Points, in no order, along strands that fork and pass close to each other.
In the rows, zero is written as 100.
Points whose rows are less than 61.2 apart are linked; no others are. Some points are linked to none.
Feluv: [78,123,120,89,98,92,106,61,103,73,76,60,91,97,100,86,98,96,81,105,89,135,114,151,77]
tado: [120,87,89,79,114,96,131,101,104,134,104,120,123,148,125,84,79,85,99,119,105,56,68,82,119]
nareg: [73,117,137,99,84,116,119,90,102,84,118,113,106,92,128,115,132,112,145,100,101,86,131,114,87]
zemor: [112,107,105,65,101,97,107,78,102,99,75,85,96,122,129,97,128,86,110,108,88,55,89,85,112]
Doda: [76,103,133,154,104,112,126,109,111,133,117,137,126,66,140,115,103,113,145,93,101,98,90,93,91]
lerot: [94,101,88,98,123,90,77,126,113,142,111,120,132,127,123,86,108,94,104,97,84,102,81,83,94]
Gidef: [94,88,91,56,82,107,86,95,124,99,83,63,83,120,113,80,136,89,91,113,73,77,95,102,109]
dumok: [65,80,119,101,92,121,147,118,111,133,109,120,88,113,133,100,115,90,104,93,109,73,113,91,83]
Zol: [70,116,97,89,88,107,60,63,105,69,85,93,86,110,89,92,110,96,90,102,91,123,117,132,95]
Kegir: [110,84,66,106,72,105,111,101,97,85,84,125,67,104,83,94,91,79,96,108,141,67,86,84,108]
gub: [98,93,86,110,120,96,67,134,108,123,127,116,123,106,86,91,86,105,91,92,90,133,98,105,102]
bopi: [110,110,94,113,98,90,100,81,73,88,71,95,73,95,97,104,78,97,92,104,117,85,89,92,105]
fonu: [74,117,133,136,108,105,96,73,91,103,69,107,85,88,109,116,106,93,118,78,103,84,130,104,99]
pom: [139,103,78,95,115,65,92,122,105,107,93,93,110,112,101,87,85,97,105,144,95,94,56,91,134]
Bas: [104,95,71,105,87,102,75,127,101,129,124,104,98,84,71,84,84,105,59,122,81,123,75,88,113]
bifu: [104,93,71,96,77,86,103,101,83,72,96,118,88,104,57,127,75,111,82,95,131,111,107,98,99]
liv: [86,102,138,124,97,128,127,87,98,82,115,99,91,65,98,111,93,118,91,113,97,131,119,148,77]
kezog: [111,88,99,84,122,103,122,110,108,146,106,103,133,143,137,80,95,89,104,102,93,73,68,87,97]
fezem: [114,105,93,73,109,99,86,88,88,68,112,106,106,100,78,121,93,111,75,100,95,129,113,110,96]
Las: [106,89,120,69,114,108,118,110,116,113,101,73,113,110,137,96,139,93,111,94,76,87,98,91,91]
tob: [61,119,136,119,99,109,103,92,116,89,81,82,85,87,117,116,127,110,124,95,81,111,129,136,97]
Bupe: [138,111,109,116,118,76,91,85,92,117,57,64,113,101,105,107,109,80,104,112,85,88,79,77,100]
dibo: [96,96,85,104,85,86,118,84,85,75,93,128,93,97,59,128,65,108,61,96,132,126,114,110,82]
gifi: [121,94,135,103,114,106,119,105,113,104,105,68,141,85,132,102,144,92,139,101,76,107,96,94,74]
Vis: [100,114,118,83,121,95,99,99,102,79,84,67,110,93,116,100,131,86,121,88,81,110,121,100,94]
dipip: [110,106,97,125,113,104,118,118,80,109,127,134,119,93,98,109,79,116,120,77,125,120,75,107,88]
Dovur: [97,78,78,100,71,124,94,117,99,99,114,102,66,84,64,85,88,100,73,95,111,102,97,109,111]
Fuzu: [86,113,86,107,79,96,82,66,85,80,64,98,65,103,98,97,93,94,98,101,114,80,94,98,101]
Dak: [97,91,82,73,78,94,65,94,126,82,79,51,85,109,95,74,117,94,93,122,77,91,103,99,115]
tulu: [94,87,97,119,122,101,78,114,108,140,104,137,121,124,117,93,100,87,102,88,100,86,100,76,97]
mun: [88,113,100,90,99,84,95,120,89,104,98,77,77,88,105,109,111,105,84,110,87,114,104,91,99]
tive: [95,113,90,72,91,103,68,76,98,69,88,92,87,111,97,96,121,94,97,106,90,99,109,110,101]
tonen: [64,106,123,122,88,111,94,102,108,103,90,82,71,80,79,102,108,100,78,113,84,125,132,140,93]
Dor: [106,59,59,100,62,123,91,111,117,93,118,120,79,78,53,89,79,99,68,92,117,103,88,83,118]
Lopoz: [110,75,85,87,105,114,111,124,103,129,120,113,100,119,115,85,99,100,89,102,105,81,72,95,106]
Lonuz: [86,133,122,98,95,90,102,80,85,102,75,85,90,101,116,109,131,91,123,96,96,77,118,91,90]
Fam: [80,110,131,110,92,110,134,78,93,83,105,86,83,77,95,101,84,114,74,111,104,131,118,154,70]
mema: [105,114,146,141,135,88,114,102,115,119,86,73,138,78,122,119,107,99,120,97,71,137,101,107,77]
Sizaz: [104,83,71,97,96,102,112,101,95,98,101,135,80,97,104,105,81,97,97,68,130,79,75,72,119]
divos: [111,60,80,71,98,109,81,121,122,113,121,93,106,131,100,74,94,96,82,109,94,80,107,87,113]
tizod: [102,99,98,118,114,119,109,120,96,123,132,137,121,96,116,95,100,114,117,83,107,114,67,105,86]
dofig: [100,97,126,110,129,108,87,89,105,94,91,83,107,85,97,106,98,95,70,109,75,138,124,124,83]
detem: [107,124,116,88,111,91,109,81,79,60,95,78,104,102,93,103,85,101,113,83,110,114,121,125,90]
gusu: [100,106,131,135,127,102,112,111,99,119,111,87,120,77,107,102,86,112,90,111,85,147,91,130,73]
leno: [98,89,91,105,92,111,107,97,91,113,90,128,85,115,107,99,111,79,95,104,120,59,103,76,94]
Tonun: [85,103,137,138,115,121,126,98,104,89,120,118,108,64,107,126,87,121,96,115,96,136,124,136,86]
rema: [126,89,77,67,107,75,79,104,118,74,87,74,102,110,106,87,96,94,103,125,86,85,94,75,135]
lavuf: [88,67,90,124,102,123,103,128,115,119,109,143,88,99,93,95,103,78,93,86,125,93,110,92,96]
Fopu: [115,100,133,123,132,93,113,107,118,109,87,55,135,78,113,111,126,89,113,96,65,144,95,107,75]
sida: [75,98,80,91,57,120,70,83,105,79,105,99,72,102,58,82,96,105,81,95,102,114,110,131,107]
Mubam: [78,98,110,106,105,107,90,112,100,94,103,117,87,105,98,113,111,101,110,86,108,96,136,109,101]
gup: [131,91,89,58,102,91,107,89,103,82,96,109,96,130,108,96,95,98,109,113,105,54,82,94,141]
fefe: [68,84,77,108,66,111,70,86,114,80,91,129,79,122,78,94,103,90,106,88,126,86,127,105,98]
fug: [95,89,85,117,81,110,107,93,93,101,76,123,71,105,97,89,100,70,103,92,136,58,100,80,98]
vepu: [127,88,104,90,112,118,108,117,94,116,114,88,105,105,120,89,117,105,105,106,95,91,71,104,97]
Res: [102,80,71,99,78,91,94,125,95,92,110,121,94,114,65,114,88,103,92,93,132,97,117,87,101]
Kana: [112,98,111,69,116,88,119,106,115,104,80,59,120,112,130,92,142,74,120,90,78,83,101,78,99]
nit: [80,82,97,77,84,112,88,102,113,110,90,87,71,115,116,90,125,97,89,98,90,75,106,98,102]
Tak: [90,114,106,105,92,112,111,69,83,110,93,133,93,104,97,102,107,83,120,69,124,49,122,83,103]
Veluk: [106,102,75,120,106,108,98,114,87,123,107,131,94,85,100,100,95,99,78,112,103,117,52,92,95]
laf: [132,119,100,77,134,86,115,96,86,72,113,84,133,87,97,103,89,97,83,112,88,143,94,107,89]
godev: [74,103,130,150,109,115,129,112,105,107,118,133,102,57,127,125,95,117,127,90,106,116,103,106,100]
leri: [90,92,92,107,93,87,66,98,109,98,96,75,88,82,80,94,75,104,50,128,79,128,120,89,95]
kegus: [72,96,89,103,78,119,90,82,99,76,98,118,68,87,69,106,92,103,75,87,110,122,116,126,97]
vid: [111,63,63,73,75,97,99,114,113,88,112,108,89,132,84,91,78,111,96,98,123,69,97,88,124]
Zoto: [124,115,115,82,117,97,134,84,93,137,101,95,132,117,134,92,109,90,122,99,93,51,77,69,111]
latu: [91,117,147,104,100,108,115,85,96,93,114,102,122,78,135,117,128,109,145,97,89,85,124,90,86]
lin: [115,127,105,80,118,89,107,103,79,87,116,102,112,89,115,120,112,108,105,105,91,115,93,84,95]
Vubug: [100,112,113,74,122,97,100,112,100,71,112,88,116,100,104,103,123,94,122,86,92,115,134,107,98]
nuza: [83,119,122,88,100,102,99,79,112,78,74,49,93,84,100,97,130,92,93,105,70,136,114,133,79]
nogu: [106,69,56,102,79,84,89,119,121,105,105,113,84,107,101,86,71,112,89,123,111,78,77,56,129]
selom: [96,104,114,98,118,97,80,72,97,77,82,85,96,95,95,104,88,94,69,107,87,126,126,117,84]
Zepap: [114,95,102,127,120,93,73,102,91,130,87,113,117,116,103,93,93,81,107,95,107,76,104,73,99]
podo: [90,116,79,88,71,100,84,65,91,75,74,103,74,125,99,88,104,96,116,98,118,72,87,112,115]
Vepi: [95,93,90,62,90,121,78,86,104,79,109,114,92,124,97,97,125,101,96,93,97,85,115,110,102]
dasus: [95,127,128,141,134,92,101,118,99,134,111,122,147,97,114,105,103,100,141,91,95,109,110,100,93]
Tibu: [85,125,111,95,87,101,114,88,80,102,89,106,79,101,119,112,129,98,113,102,105,71,104,86,90]
mimup: [88,105,130,111,121,109,107,105,99,82,109,93,97,85,103,113,90,116,109,82,97,124,127,131,99]
nalu: [91,121,70,77,63,90,79,75,96,64,89,88,80,128,83,83,101,103,110,113,114,101,86,129,115]
kazel: [93,117,88,70,93,82,90,93,105,62,74,40,90,101,92,75,108,85,104,106,88,121,106,123,105]
Pidim: [87,113,98,90,91,76,117,75,84,67,92,109,92,108,73,122,65,112,70,90,123,124,125,123,82]
Dofiz: [92,105,115,146,116,120,104,120,103,132,121,114,122,76,104,94,98,114,107,109,87,142,72,131,75]
lagaz: [101,99,148,131,119,111,112,111,115,105,128,108,151,78,137,112,111,112,155,105,86,108,116,108,94]
suri: [102,97,68,70,71,86,99,84,102,71,86,121,67,113,96,105,93,108,99,114,114,64,80,88,139]
robez: [110,120,123,88,106,106,114,94,80,81,129,107,118,77,122,120,115,118,121,105,95,113,99,93,82]
vogal: [109,118,88,66,104,84,105,113,84,89,116,109,98,105,107,119,113,108,97,105,98,97,97,79,109]
Bef: [87,68,80,138,95,114,87,124,117,107,101,133,79,79,74,97,84,79,79,93,123,117,110,89,97]
Gez: [107,112,145,135,128,103,109,109,103,124,110,104,143,92,123,109,116,98,148,99,92,96,120,99,90]
Rudar: [129,98,78,90,113,79,79,102,103,93,98,82,105,92,91,94,72,105,68,137,82,123,71,92,122]
rulu: [105,87,84,108,105,98,83,127,96,106,127,107,106,96,65,100,70,112,74,95,103,136,102,110,104]
dugor: [94,131,83,74,83,80,90,76,93,57,82,62,89,117,86,81,93,94,107,109,105,117,99,134,106]
Kupet: [101,87,74,103,102,120,117,133,103,131,139,147,119,113,100,87,98,105,105,85,115,106,61,105,92]
buzos: [125,119,124,92,129,96,110,92,86,103,99,79,129,96,119,94,111,89,135,77,94,84,104,84,102]
kub: [83,104,103,114,87,111,130,115,85,88,114,123,75,79,96,117,101,109,112,79,129,106,107,108,90]
Godo: [108,68,49,105,70,107,87,104,117,89,114,133,90,78,57,107,71,110,61,105,115,116,79,70,115]
muk: [95,115,120,128,133,91,92,110,92,115,107,126,119,96,107,120,94,101,117,83,100,109,125,94,103]
kigil: [81,98,106,95,100,82,87,95,110,96,102,77,92,84,79,95,69,102,42,116,80,139,135,113,92]
Deka: [107,107,113,105,127,89,90,67,88,82,88,108,112,102,93,113,71,94,65,104,100,123,126,108,79]
tuzul: [99,98,110,87,118,98,90,123,100,95,116,104,109,116,101,106,112,98,115,85,102,101,132,102,102]
vik: [106,73,78,84,74,93,93,105,122,102,87,91,69,116,106,84,100,101,85,146,95,60,80,81,131]
subav: [109,79,72,125,102,96,92,98,94,91,100,141,104,93,68,116,58,100,79,79,131,122,93,86,95]
zomib: [92,91,56,94,46,106,63,65,120,55,98,101,84,107,57,87,81,121,80,130,105,103,103,97,109]
rato: [122,134,127,115,114,98,116,84,71,114,130,118,146,84,105,110,103,105,138,96,108,89,107,78,88]
Vobil: [90,116,136,146,126,94,113,90,87,124,85,101,106,75,121,118,90,106,112,82,95,112,100,96,89]
farus: [89,112,114,129,108,99,129,114,90,143,117,132,116,93,127,98,96,101,134,73,117,82,88,78,94]
Puru: [88,85,59,100,59,101,99,86,106,69,93,106,60,78,60,99,65,107,63,99,121,113,91,97,109]
bufid: [77,115,118,91,92,91,117,63,101,78,93,89,85,100,89,93,78,105,57,108,103,130,126,154,73]
pela: [102,94,110,62,104,110,120,91,104,109,94,92,100,129,136,94,124,92,103,100,90,61,97,88,100]
gevog: [107,64,56,92,68,108,113,104,119,89,95,137,76,107,88,93,89,82,85,107,136,66,83,71,115]
penan: [125,115,85,112,112,82,110,99,83,128,90,119,105,104,115,94,85,99,112,105,108,70,49,75,126]
Gep: [132,116,84,100,123,79,93,109,92,121,94,106,123,115,114,89,89,98,114,112,96,89,52,85,120]
lilit: [132,92,76,85,101,61,98,116,106,99,100,112,103,122,98,97,80,100,107,140,106,71,76,76,145]
Zaso: [79,88,64,73,52,104,85,109,109,84,116,115,76,106,62,103,104,110,78,101,108,94,114,94,112]
pevun: [130,85,74,94,103,92,68,96,103,79,100,91,97,101,85,96,71,109,75,128,95,107,87,88,119]
Lepi: [116,99,100,64,94,110,136,99,87,96,123,121,109,132,112,105,109,103,113,99,118,60,99,92,100]
Vub: [124,93,127,115,127,95,118,108,124,111,84,56,142,86,120,106,142,81,133,82,66,123,88,93,77]
geses: [114,89,73,86,85,95,71,88,103,67,102,87,92,101,66,98,71,112,68,123,99,114,109,99,109]
Popu: [117,104,89,92,111,85,86,112,101,111,102,64,108,82,85,87,84,97,56,129,70,139,83,100,104]
gedi: [102,104,119,134,110,108,133,103,80,92,123,131,112,78,95,122,73,117,118,77,129,123,101,114,85]
vezi: [122,121,108,79,106,92,115,75,85,117,87,97,109,113,114,98,113,87,117,104,102,42,96,73,119]
mol: [93,99,100,99,95,112,113,104,88,111,100,124,78,99,119,108,123,94,96,102,109,75,95,82,91]
gok: [89,99,139,142,119,119,112,124,126,121,122,95,128,65,119,117,108,123,118,115,70,140,101,130,97]
ren: [81,104,66,75,66,84,76,98,101,73,101,107,75,112,79,109,101,113,87,109,107,96,114,86,111]
bati: [77,79,86,73,73,126,105,102,109,102,105,105,62,109,107,83,114,101,89,83,106,77,95,110,109]
tabul: [100,113,135,141,116,99,107,104,116,148,104,101,156,97,133,98,120,106,152,90,78,102,73,99,72]
lata: [108,79,95,111,116,102,67,102,98,104,91,90,91,99,103,94,83,102,88,90,96,105,96,90,105]
fezil: [132,116,121,109,135,87,119,90,98,105,83,62,150,81,123,98,122,84,132,86,74,118,74,82,86]
lida: [107,99,132,109,130,110,101,108,116,101,94,63,119,74,101,105,123,91,92,107,61,144,115,122,84]
gezap: [81,75,72,81,64,109,72,89,121,83,98,106,83,136,89,78,99,100,103,97,117,71,117,100,107]
fupu: [89,116,107,68,84,102,112,109,99,92,101,74,91,117,114,91,143,93,118,113,96,84,112,112,87]
saz: [73,126,135,106,101,104,98,74,108,78,73,67,96,93,114,103,131,95,122,98,82,122,122,138,81]
dori: [75,102,120,135,109,110,127,118,111,144,123,144,126,92,139,103,110,107,136,86,101,93,87,89,87]
laroz: [99,98,85,123,126,86,66,120,99,117,111,127,125,111,91,101,73,101,99,87,103,126,100,91,98]
mesam: [78,124,141,119,109,101,121,84,94,74,103,97,103,78,115,120,89,120,133,83,104,112,134,128,96]
mos: [100,119,75,88,77,62,90,53,91,53,72,91,90,117,75,102,51,109,91,108,119,99,107,102,111]
demap: [107,112,106,103,110,98,123,104,81,133,114,123,113,107,123,99,99,100,121,82,114,68,86,73,102]
tof: [125,130,117,114,125,98,101,74,66,101,109,123,129,92,93,119,91,99,110,91,109,98,109,86,91]
luza: [106,97,74,82,66,88,67,92,125,73,83,57,80,103,83,74,102,104,89,153,81,90,99,92,122]
Nime: [93,103,96,63,82,108,130,95,92,93,116,128,105,144,101,107,114,97,112,92,124,60,121,97,92]
lop: [93,97,106,134,121,82,77,130,108,140,87,81,108,98,104,98,98,96,95,100,83,128,91,97,88]
Lefu: [86,88,115,133,113,99,83,129,110,134,95,82,92,85,96,103,103,100,81,103,77,128,107,108,96]
Zubid: [130,98,75,95,103,69,76,87,98,72,88,98,104,108,87,105,60,109,94,123,105,91,95,70,127]
Ver: [89,76,79,94,69,126,115,123,103,95,119,121,67,90,67,94,105,94,88,83,127,96,102,113,103]
Rimo: [84,116,116,109,103,94,111,106,81,99,99,88,77,77,106,117,102,111,85,107,95,123,106,106,84]
kop: [65,103,130,101,80,124,132,93,106,98,112,124,96,111,125,103,127,102,141,91,115,67,132,118,86]
muzek: [58,102,130,109,87,117,104,103,121,105,88,86,74,94,121,108,140,109,120,89,84,96,121,129,98]
Nam: [132,119,121,115,133,78,106,80,92,113,64,55,125,90,113,106,102,83,110,88,80,109,82,85,91]
bifi: [94,100,96,73,97,93,80,110,112,81,84,47,89,102,96,78,117,89,104,98,82,108,115,111,106]
Tipiv: [121,115,102,80,120,85,93,75,92,71,67,63,99,93,112,99,96,91,100,100,87,101,90,95,111]
gevan: [125,99,83,54,107,85,94,100,105,73,94,85,103,123,109,90,105,92,111,106,97,75,98,89,129]
kovob: [68,92,98,110,84,113,79,97,105,93,85,114,69,107,95,97,113,91,102,91,110,88,125,111,97]
lib: [107,91,82,62,85,104,88,122,104,105,124,84,86,95,86,88,107,108,71,112,79,100,90,92,127]
desus: [109,74,68,88,79,101,67,93,109,73,115,106,103,99,54,108,70,124,66,103,100,119,114,87,108]
zapi: [97,108,84,79,73,98,117,89,85,87,100,132,95,130,83,112,107,96,118,81,135,60,113,94,102]
lik: [117,90,93,91,98,91,113,125,105,135,94,87,94,121,118,95,121,92,88,137,91,74,70,86,105]
liru: [93,76,116,102,122,115,123,118,114,153,110,108,126,136,139,84,103,92,108,88,94,81,88,95,85]
gafo: [106,92,96,74,90,120,97,124,97,106,124,81,83,94,89,88,112,108,83,100,88,100,97,112,112]
Lem: [132,99,106,88,119,80,115,106,114,116,69,53,124,111,120,96,136,73,118,97,77,85,80,74,102]
Fili: [96,81,132,117,119,121,102,121,114,123,106,92,105,98,123,103,122,104,118,88,86,99,110,113,95]
zogo: [84,118,99,90,84,109,88,67,86,78,87,109,88,124,99,91,107,97,130,69,119,77,108,120,104]
gukug: [88,94,136,122,118,123,107,112,108,98,112,98,100,78,117,114,110,118,118,90,89,116,118,127,101]
pap: [118,102,72,117,103,88,111,100,83,111,90,127,88,94,104,101,70,96,101,89,123,80,58,71,125]
mak: [80,113,115,129,100,106,98,81,86,110,79,130,85,92,98,111,108,83,113,79,117,71,129,85,99]
ziba: [104,76,90,88,94,128,133,126,99,122,136,134,101,113,108,93,108,102,94,97,117,86,80,100,95]
tage: [118,110,109,128,125,84,78,91,85,126,72,90,114,102,106,101,92,87,100,98,96,92,92,75,97]
Neto: [104,94,119,106,126,98,108,119,121,150,100,89,142,125,135,90,124,89,122,89,78,94,81,91,82]
fav: [91,69,104,123,105,126,97,138,112,123,123,122,91,101,87,92,106,95,96,91,110,101,119,116,103]
busik: [113,94,104,122,114,123,95,120,96,132,116,98,111,86,102,88,108,108,91,106,85,127,65,118,85]
ridi: [86,99,69,114,64,95,84,69,95,65,72,112,67,105,76,95,74,93,99,95,133,87,100,95,103]
dom: [66,95,105,96,69,129,90,117,113,99,120,105,77,96,66,89,116,102,93,91,94,106,136,141,114]
dumu: [112,98,88,80,85,101,110,121,91,107,103,96,81,117,103,97,122,94,88,138,104,71,90,96,102]
Gozu: [97,115,150,152,131,86,122,81,100,124,78,86,122,77,121,121,85,102,101,99,86,127,105,111,73]
nored: [96,94,149,134,109,106,110,111,119,105,126,91,145,59,138,116,105,121,144,115,77,131,99,114,86]
zuza: [109,112,122,120,134,85,115,105,105,122,99,68,133,86,109,90,83,102,84,107,77,157,78,127,68]
feg: [89,118,100,122,129,90,77,130,111,141,104,118,139,116,115,85,108,97,123,95,83,118,82,104,83]
Puni: [79,112,139,136,112,109,128,92,97,88,112,121,106,66,119,128,83,123,136,77,108,106,126,114,107]
luf: [121,102,107,103,128,81,99,119,113,135,85,71,137,113,122,92,126,79,120,93,79,100,82,80,90]
zoza: [104,117,112,91,99,109,100,60,83,112,85,112,99,111,107,96,112,86,116,83,108,43,111,80,110]
sozos: [85,101,89,101,83,93,89,70,88,66,84,119,91,113,71,114,74,109,112,54,131,99,122,109,106]
tez: [72,92,91,93,71,121,130,120,101,89,123,127,68,89,86,108,114,108,107,76,126,99,110,116,97]
lunad: [71,106,108,88,84,83,97,66,112,84,91,81,85,97,81,85,74,100,40,118,91,131,135,138,80]
gakor: [92,68,76,64,65,129,121,120,109,104,130,123,86,121,72,94,107,100,80,91,119,81,107,111,106]
Fazus: [104,106,135,96,115,105,113,101,107,84,96,61,116,79,123,104,136,99,130,94,79,115,112,107,83]
Kiro: [119,111,108,112,125,97,89,75,74,87,98,128,118,101,85,122,79,98,87,94,110,112,117,97,88]
nid: [102,105,70,120,103,102,90,115,92,125,113,122,103,84,81,91,78,106,63,116,93,136,56,104,93]
Ziv: [109,114,105,78,94,93,115,120,88,101,100,78,93,110,112,99,133,94,108,125,99,83,103,97,92]
gis: [92,117,108,136,131,80,82,128,107,140,90,95,129,103,111,93,95,99,116,94,83,132,83,108,84]
Nusal: [105,120,89,80,96,70,106,74,80,62,88,91,91,108,82,114,64,109,78,104,114,114,109,110,99]
metiv: [116,73,72,75,96,101,119,116,102,109,117,125,101,133,103,96,82,101,95,96,122,68,79,86,121]
zira: [95,129,133,143,124,94,114,79,81,141,95,105,122,70,118,110,88,105,130,70,97,96,92,80,98]
Liret: [115,99,106,71,95,115,129,105,85,87,135,117,111,108,116,111,113,120,123,88,113,82,95,99,95]
liki: [103,111,134,104,95,110,119,92,84,99,125,108,119,74,138,115,119,115,134,105,96,91,96,84,79]
Vin: [133,105,88,74,123,90,94,115,97,84,98,71,114,95,99,92,115,86,93,120,83,116,89,95,109]
Veg: [76,106,110,93,78,127,90,103,103,89,108,84,76,99,81,85,120,105,105,95,96,111,119,148,99]
tulad: [95,103,105,119,107,110,101,78,82,80,96,142,92,89,82,129,86,100,87,82,118,112,119,105,88]
Ziseb: [97,100,96,113,124,89,77,107,93,107,110,136,115,105,95,120,82,104,103,70,107,112,116,80,107]
Seg: [109,84,66,85,73,106,83,126,108,121,130,106,92,89,71,83,88,110,61,121,83,102,78,80,131]
zata: [71,93,134,104,95,116,145,103,106,124,108,117,102,117,134,102,115,94,126,90,110,60,129,97,86]
Zugo: [138,99,94,74,113,87,125,99,95,110,103,115,116,132,115,93,92,93,114,118,106,52,72,87,134]
tik: [117,77,92,68,116,107,80,121,115,105,111,81,112,118,107,81,114,90,95,101,87,94,108,93,109]
fotad: [73,108,110,112,98,111,102,79,94,74,98,127,81,89,83,123,91,106,85,90,109,124,129,131,88]
peg: [85,112,106,111,95,97,127,112,75,91,108,98,71,76,101,115,89,116,96,94,118,119,101,109,88]
bop: [121,88,103,110,113,116,95,112,98,128,100,85,99,93,114,97,118,104,91,107,83,107,61,104,93]
vak: [117,121,109,90,122,85,90,84,80,87,83,81,109,101,105,102,93,89,115,84,100,90,111,86,107]
doku: [94,86,85,120,92,100,74,104,98,104,96,98,79,84,77,98,80,99,57,122,97,120,106,91,94]
Manin: [89,90,50,81,42,85,100,93,107,66,88,126,80,121,62,112,94,108,103,102,137,81,94,92,116]
gerog: [91,82,89,137,97,110,88,110,97,105,97,118,76,80,74,102,83,87,66,110,113,121,109,99,86]
gepu: [112,81,71,95,65,93,77,104,120,87,97,79,70,95,80,80,86,113,80,154,91,81,88,85,132]
fas: [126,105,74,69,101,73,103,121,93,94,111,112,100,115,96,112,94,107,97,123,105,86,80,80,130]
Banag: [112,82,85,106,99,96,89,134,90,101,118,102,96,112,73,98,82,103,96,95,120,107,111,104,102]
Pozip: [89,72,53,85,54,98,96,111,113,80,103,130,83,107,59,112,95,105,85,94,130,90,108,78,108]
samu: [98,63,72,68,76,111,80,107,120,90,114,97,89,131,88,79,90,107,90,95,109,74,112,95,116]
zimum: [127,116,87,90,115,70,82,85,83,88,85,96,110,105,95,105,74,97,103,101,104,84,98,69,125]
Gopa: [78,87,61,110,60,96,92,77,106,61,80,114,64,91,65,101,64,101,83,86,135,111,102,96,100]
lar: [109,133,133,128,126,84,110,80,87,146,90,79,133,79,113,103,102,97,135,71,89,90,96,74,100]
Kud: [120,113,106,92,120,80,104,77,88,89,67,65,89,86,115,108,86,102,76,114,83,112,73,96,105]
Tep: [107,88,88,121,101,113,101,111,93,130,92,109,81,85,112,97,108,97,82,108,99,100,55,90,96]
Mil: [126,113,85,67,126,81,103,103,93,65,102,72,119,89,87,98,95,89,77,119,85,137,101,100,104]
Tenan: [84,94,124,117,99,111,89,116,111,115,88,67,80,83,92,104,118,100,84,104,77,120,119,124,94]
zap: [88,96,98,95,92,114,86,73,92,75,92,123,88,115,92,103,95,103,119,55,123,81,116,111,108]
nog: [108,69,58,90,53,114,68,91,126,69,115,103,90,102,52,90,79,126,78,118,104,94,106,83,118]
tuko: [82,106,85,85,71,108,61,73,108,69,98,81,88,108,63,80,92,102,78,110,92,125,119,132,99]
sagad: [118,105,105,102,123,89,101,108,101,118,98,58,119,81,91,85,87,95,62,119,69,151,77,116,86]
dof: [117,117,102,113,114,74,109,87,76,104,70,77,86,89,111,108,72,102,85,112,100,102,72,89,104]
lezim: [109,116,92,60,106,96,91,91,94,58,104,76,102,93,81,100,108,96,78,112,83,131,114,114,100]
Ruvab: [117,73,80,92,93,97,94,118,117,130,94,94,89,113,113,86,109,96,77,141,85,75,62,81,122]
Pivul: [79,76,120,95,91,113,134,120,114,142,98,87,87,121,131,99,130,93,96,102,93,74,101,95,81]
piled: [83,99,85,87,88,84,79,117,98,97,98,93,74,99,98,106,103,104,85,107,97,99,115,81,105]
zonom: [91,75,75,83,85,115,102,99,103,90,99,116,63,101,105,96,91,104,92,72,118,78,85,92,119]
vokon: [128,92,84,82,121,79,76,107,113,91,81,65,112,100,109,87,106,85,94,117,78,105,87,76,117]
Lus: [98,106,66,84,58,85,102,85,89,71,85,121,90,131,66,109,92,103,117,89,140,69,104,97,113]
Vefir: [99,85,70,89,52,128,82,90,102,79,106,98,70,98,50,78,94,102,75,106,109,98,95,126,112]
kir: [101,98,116,81,90,129,99,114,99,97,122,75,87,88,89,85,125,106,96,99,84,109,111,132,99]
sokup: [120,121,117,94,119,95,121,95,84,131,114,102,135,103,128,94,106,99,133,85,100,71,83,75,103]
vekef: [69,135,131,125,92,99,97,66,90,98,66,92,86,100,108,106,119,93,130,87,102,88,125,117,89]
foluf: [118,118,113,98,140,92,110,98,87,91,120,95,138,87,107,102,79,107,94,96,92,150,90,113,81]
vif: [113,127,134,136,120,83,111,90,106,150,90,77,153,88,121,105,118,95,147,80,75,102,76,80,79]
sika: [101,70,114,116,117,121,89,132,112,133,113,100,103,107,109,88,112,96,102,90,95,100,104,114,99]

A fork is a point with three links, a tip a point with one. Leave the first point through the second and follow the links. Name the first fork or tip that comes.
Kegir, fug: vezi
gok, nored: Res
lerot, tulu: Vub
pap, Sizaz: Dak
tabul, vif: Fopu
laroz, Ziseb: gok
gepu, vik: fupu
lib, Seg: bop
sika, fav: bufid
Fili, gukug: sokup

Follow the links from the first point to the second, and from the first to the third. Name the last point that the two ways share.
pela, zap, vekef: vezi
feg, tik, Zol: Vub
tado, mol, geses: vezi
Kud, Sizaz, lik: Dak
Godo, laroz, lar: Dovur
gevog, Tipiv, dori: sokup
zapi, dasus, gakor: Pozip
dibo, peg, lagaz: Res
lop, Deka, Gozu: Fopu

Name the points in between on the shortest way along the links from the first point to the second, in order.
dipip, bop: tizod > Kupet > ziba > Lopoz > vepu
leno, Kud: mol > Tibu > Lonuz > vekef > fonu > mak > Tak > zoza > vezi > Zoto > sokup > buzos > vak > Tipiv
Feluv, Puni: bufid > lunad > kigil > leri > doku > gerog > Bef > lavuf > fav > sika > Fili > gukug > mimup > mesam
Fuzu, busik: bopi > dof > Kud > Tipiv > vak > zimum > Zubid > pevun > Rudar > Popu > sagad > zuza > gusu > Dofiz
kop, pom: nareg > latu > liki > robez > lin > vogal > fas > lilit
rato, Manin: tof > Kiro > tulad > fotad > kegus > sida > Vefir > Dovur > Ver > tez > kub > peg > Rimo > mun > piled > ren > Zaso > Pozip
